Points on a hilly landscape, in no order, each with its height.
A climber steps from a point to the highest of its 4 nearest points, and stops where none of them is higher. Distance is the straight distance between rows; heights are no part of it.
<733> (h 450): [117  93 138 105 140  72 153  98 136 180 102 166 120 143  89 170  96  90
 205 103 141 100 105 114 121  62 114 105]
<250> (h 179): [131 108 144  95  92  34 141  73 131 192 128 126  86 117  93  97 121 123
 182 127 150 126 127 109 128  99 102 115]
<134> (h 472): [133  83 128 119 151 117 177 110 102 179 135 155 120 134 116 146  75  98
 157 101 112  94 107 119 124  85 111 126]
<561> (h 614): [149  83 114 169 140 180 123  73  96  97 138 107 112 114 149 146 113 157
 102  86 102 124 163 135 119 123  96 130]
<275> (h 631): [112 224 166  83  94 161 122 178 146  52 154 110 142 131 118 126 184 156
 122 151 148 154 134 130 122 151 119 133]
<750> (h 407): [106 141 138 123  98  68 147 118 122 124 105 114 120 112 140  95 176 115
 132 145 167 181 163 113 129 174 138 129]
<463> (h 484): [122  92 140 119 131  76 156  85 105 184 130 151 118 130  98 128  91 109
 163 118 125  96 107 112 122  88 106 113]
<687> (h 594): [127 139 127 135 138 116  97 172 145 159 124 146 152 141 120 127 122 138
  94 174 106 139  97 141 133 158 168 123]
<498> (h 616): [ 99 133 136 136 121 112 119 117 118  94 117 126 144 111 149 124 153 115
  95 149 148 157 147 121 118 154 135 116]
<370> (h 478): [113 124 130 133 142 104  99 133 117 143 125 139 138 116 141 133 129 117
  92 155 107 140 129 143 131 141 152 123]
<605> (h 654): [107  94 131 150 127  91 129  63 101 126 123 125 111 116 136 115 116 120
 112 137 123 128 166 115 116 135  67 138]
<848> (h 755): [117 122  92 145 128 227 159 130 105  62 178  82 163 104 146  69 141 135
  98 135 156 132 174 100 104 145  85 128]
<67> (h 700): [108 152 100 132 117 228 143 152 112  57 177  93 156 119 157  87 145 142
  90 131 149 128 135 107 126 136 116 123]
<269> (h 588): [115 195 163  76  84 150 169 166 114  45 164 106 126 110 124 109 182 139
 144 150 177 162 160 116 106 159 113 127]
<396> (h 470): [130  68 122 120 145  96 175  75 116 181 121 149 127 155  97 137  81  85
 190 108 137  92 118  82 126  71  98 117]
<668> (h 517): [139 121 139 116 119  83 114 142 138 184 123 151 143 118 116 124 134 122
 117 154 104 131  98 151 119 134 157 116]
<145> (h 532): [106 151 132 126 107 187 154 137 112  52 164 100 156 106 147  91 149 125
 108 157 170 136 154  91 103 139 107 115]
<390> (h 403): [172  80 103 141 175 151 182 110  88 167 124 128 124 140 111 145  72 111
 116  64  99  98 155 133 136 103 116 138]
<447> (h 394): [198 137 106 152 178 166 101 182 160 177 128 136 105 137 107 142  73 144
 147 114  73  64 103 155 157 125 141 149]
<122> (h 657): [109  97 117 151 143 125 135  84  89 126 126 128 110 108 151 139 108 121
 105 114 107 124 147 135 124 134  95 134]
<638> (h 234): [157 124 113 146 170 146  94 170 144 175 128 153 117 136 128 139  87 130
 124 143  70  96 103 157 141 131 150 145]
<389> (h 322): [142 148 146 110  84 131 189 113 112  52 143  95 116 132 124  65 164 126
 154 184 199 157 184  88  78 148  93 133]
<393> (h 617): [ 96 156 134 133 126 119 106 152 129 111 109 122 153 129 143 134 150 131
  87 156 137 163 135 127 127 152 159 124]
<465> (h 736): [133 109 149 106  96  59 127 105 128 184 125 148 128  97 105 108 137 118
 149 140 126 134 108 144 122 130 143 109]
<66> (h 241): [152 124  95 149 173 176  94 125 114 122 125 137 114 126 150 144 103 144
  96 111  81 111 138 162 148 130 151 145]
<698> (h 506): [105 115 139 134 119  80 115  81 108 132 118 129 123 103 135 116 135 111
 107 146 136 143 154 120 121 150 103 131]
<898> (h 3): [ 93 189 104 134 125 233 118 170 140  50 165  98 144 152 132  95 144 173
  93 138 137 112  99 118 151 139 125 144]
<663> (h 177): [ 94 183 129 133 121 199 101 162 143  61 152 100 141 145 145 124 146 158
  93 146 138 131 109 114 142 127 131 131]
<768> (h 385): [128 112 137  84 108  35 107 151 181 203  72 179 112 153  86 172 142 111
 204 100 129 147  97 192 137 103 132 131]
<600> (h 160): [117 162  94 166 138 239  95 149 144  58 135 113 126 159 135 116 134 179
 100 130 120 111 104 121 169 136 164 143]
<374> (h 693): [195 118 113 133 175 149 131 165 139 171 139 140 117 145 119 158  66 122
 149  80  91  69 101 150 142  83 135 142]
<295> (h 444): [104 176 161 109  88  99 152 142 123  77 112 108 122 118 144 118 187 128
 138 133 191 180 157 109 123 172 136 131]
<904> (h 85): [135 147  75 160 133 252 117 138 133  59 164  99 140 145 138  88 150 175
  89 114 128 112 118 121 155 133 150 135]
<113> (h 449): [135  81 117 141 163 126 173  87  82 167 129 135 115 134 118 143  74 111
 124  92 102 106 147 119 131 110  92 142]
<552> (h 620): [ 97 212 154  84  91 116 129 196 149 102 120 102 122 145 135 142 186 154
 123 139 156 193 132 140 136 188 128 153]
<917> (h 536): [122 105 150 106 121  75 133 102 108 182 128 156 122  99 105 122 114 116
 138 134 117 109 111 135 115 120 127 111]
<64> (h 331): [171 105 104 130 179 144 150 129  95 163 136 138 121 127 133 155  82 122
 112  84  87  94 130 155 140 104 126 139]
<711> (h 525): [109 121 137 123 122  72 122 115 116 142 116 131 139 109 132 115 150 110
 102 144 133 150 136 127 124 153 140 123]
<404> (h 420): [159 119 141 131 167 110 106 172 171 168 115 174 126 150 115 188  81 115
 184 104  93  89  82 149 117  82 126 135]
<422> (h 549): [115 143 142 130  95  89 150  96 128  80 109 106 109 119 147  94 172 114
 137 154 191 174 183 100 112 159 111 128]
<704> (h 503): [141 108 156  99  87  64 121 137 163 191 110 159 127 126 102 135 155 124
 176 134 123 143  88 155 122 125 162 117]
<319> (h 577): [114 135 139 114 103  69 128 145 128 162 109 128 140 115 125 111 165 127
 110 149 147 171 128 140 130 166 162 125]
<628> (h 652): [117 152 141 119 124 100 111 174 135 157 118 124 157 136 121 124 152 137
  89 164 128 166 112 129 134 157 169 123]
<97> (h 428): [ 98 187 139 114 105 184 123 161 130  53 157 103 154 124 149 114 162 142
 102 150 158 131 132 104 115 131 122 119]
<268> (h 100): [131 127 118 116  91  32 128  66 127 147 107 110  92 118 127  72 152 114
 140 154 165 168 179 102 125 150  96 146]
<844> (h 246): [152 113 121 130 162 132 122 140 118 166 141 152 125 126 136 139  87 122
 122 124  75  98 105 156 129 120 139 130]
<87> (h 771): [102  97 124 160 122 129 119  66 105  98 123 118 116 105 160 127 124 118
 108 129 123 136 161 123 114 137  87 126]
<317> (h 283): [143 123  79 160 127 233 107 119 123  66 165  99 140 120 157 100 152 158
  94 107 129 121 137 120 137 130 140 126]
<418> (h 462): [126  96 129 124 147 104 146 102  91 171 138 158 126 110 124 136  92 113
 124 123  99 102 118 137 125 113 115 122]
<620> (h 108): [104 187 100 164 131 252 113 158 152  48 145 106 128 157 114 100 143 193
 102 126 122  94  90 117 176 152 132 155]
<408> (h 441): [134 115 151  98 126  54 114 144 172 184  87 176 125 143  85 182 123 111
 201 111 120 118  97 173 124  97 134 118]
<589> (h 330): [120 118 127 128 116  49 131  58 106 152 113 126 107 116 115  87 128 116
 126 149 133 134 164 109 119 134  80 135]
<759> (h 293): [121 120 139 102  92  47 139 110 123 176 113 126 114  97 123  82 159 118
 144 138 151 164 134 117 134 165 134 123]
<16> (h 665): [100 123 149 148 104 114 132  88 120  80 121 112 132 109 155 104 154 115
 112 159 164 148 167 104 108 149 102 122]
<234> (h 514): [176  81 111 130 168 137 176 121 117 168 127 143 137 148 115 160  68  90
 161  61 109  85 111 119 134  77 124 135]
<667> (h 386): [171 121 102 141 180 173 112 119  97 130 123 129 113 130 134 151  98 146
  92  91  79 108 149 171 149 111 135 142]
<278> (h 753): [ 96 155 119 146 141 170  88 152 140  91 127 116 147 144 159 143 141 141
  86 154 126 146 123 126 141 134 158 126]
<69> (h 435): [117 162 152 115  85 105 172 128 127  61 122 100 117 120 137 101 181 127
 149 155 202 173 169  98 103 166 119 130]
<296> (h 397): [109 139 106 156 138 197  87 135 135  82 141 114 134 139 167 132 131 146
  91 129 121 132 132 132 144 136 153 132]
<100> (h 471): [154 113 156 117 111  83 101 161 185 184 103 162 135 141 102 157 128 129
 170 153 108 122  81 163 115 120 162 115]
<781> (h 457): [140 125 158 104  82  79 119 164 173 196 114 133 134 147 114 124 149 137
 145 151 131 162  79 154 120 155 176 122]
<909> (h 443): [120  99 140 106 116  64 154  69 110 183 131 139 110 127  91 111  96 112
 161 135 135 106 122  99 127  94  96 117]
<290> (h 442): [148 110 144 115 138  97 120 144 145 178 127 170 129 132 118 161 100 113
 162 127  95  99  77 154 111  90 140 124]
<709> (h 608): [ 96 175 139 122 115 154 113 157 132  78 132 104 149 132 149 141 164 142
  96 155 150 156 128 117 121 134 146 117]
<560> (h 170): [111  98 149  80  97  36 127 101 158 193  99 157  96 124  85 147 131 121
 224 101 145 129 114 146 143  88 134 107]
<474> (h 469): [166 112 128 129 168 127 133 158 156 165 121 160 125 148 125 172  71 110
 173  84  93  76  81 143 122  82 125 136]
<608> (h 627): [199  64 101 149 171 139 174 115 137 164 111 136 154 151 116 168  86  71
 173  43 120  78 124 105 131  77 128 129]
<596> (h 424): [122 107 110 146 152 149 104 116 102 121 131 130 124 113 165 147 109 127
  95 119  90 126 150 154 137 129 127 129]
<68> (h 643): [144  92 105 165 151 174 110  87  97 112 129 123 110 106 152 149 115 143
  94  87  91 122 166 147 137 123 115 131]
<625> (h 707): [107 109 128 161 115 161 115  95 118  75 145 112 130 102 166 120 143 117
 105 139 141 140 157 113 104 141 111 117]
<737> (h 630): [101 194 151 112 110 129 121 174 141  95 121 112 143 147 128 143 171 150
  94 150 156 175 128 131 136 152 149 126]
<27> (h 337): [151 120 130 134 156 125 103 163 147 177 131 160 131 130 126 144  98 129
 133 150  78 100  92 153 127 122 153 129]
<582> (h 677): [126  90 115 166 110 187 123  86 112  70 157  99 128 103 167 117 135 135
 105 120 124 127 161 112 111 141  96 128]
<4> (h 653): [ 90 218 157 106 107 162 103 177 154  65 140  99 146 143 121 138 165 161
 100 152 152 157 119 124 133 150 127 135]
<903> (h 145): [156 139  81 167 186 182  78 159 136 132 110 136 108 140 127 135  98 153
 105 132  71 102 128 153 168 152 169 155]
<318> (h 619): [102 170 145 106 108 100 129 174 131 122 112 111 142 138 132 129 175 144
 101 147 159 189 129 126 132 168 154 129]
<649> (h 479): [111 158 157 122 104 150 143 135 128  54 134 102 148 113 146 113 170 120
 116 153 179 157 156  99 103 145 124 110]
<568> (h 465): [135 103 154 104 123  73 140 111 136 183 119 168 123 122  99 159 111 108
 184 120 122  92  90 140 115  82 128 112]
<526> (h 309): [128  98 142  86 107  41 143  70 138 186 115 140  97 141  79 132 108 113
 211 113 157 123 121 102 136  77 108 104]
<753> (h 599): [146  97  91 165 120 227 137 105 107  73 172  85 145 104 152  90 149 150
  91 106 132 126 163 112 113 141 101 127]
<159> (h 601): [ 99 163 113 156 153 178  79 170 149 112 111 123 130 159 132 140 119 152
  88 165 109 136 113 125 158 152 166 132]
<426> (h 440): [202 100 103 145 184 145 155 164 159 155 119 136 144 163 123 173  70  90
 166  41 116  75  99 123 137  69 140 139]

Call two points neighbours if one is among the 4 nearest of the other. Go from one point of each pair to the other, from neighbour to neighbour, staying as high as possible. Name the lowest point that can't be avoided.
<87>, <628> => <498>
<608>, <87> => <134>
<628>, <278> => <393>
<465>, <4> => <668>
<87>, <848> => <582>
<628>, <4> => <318>
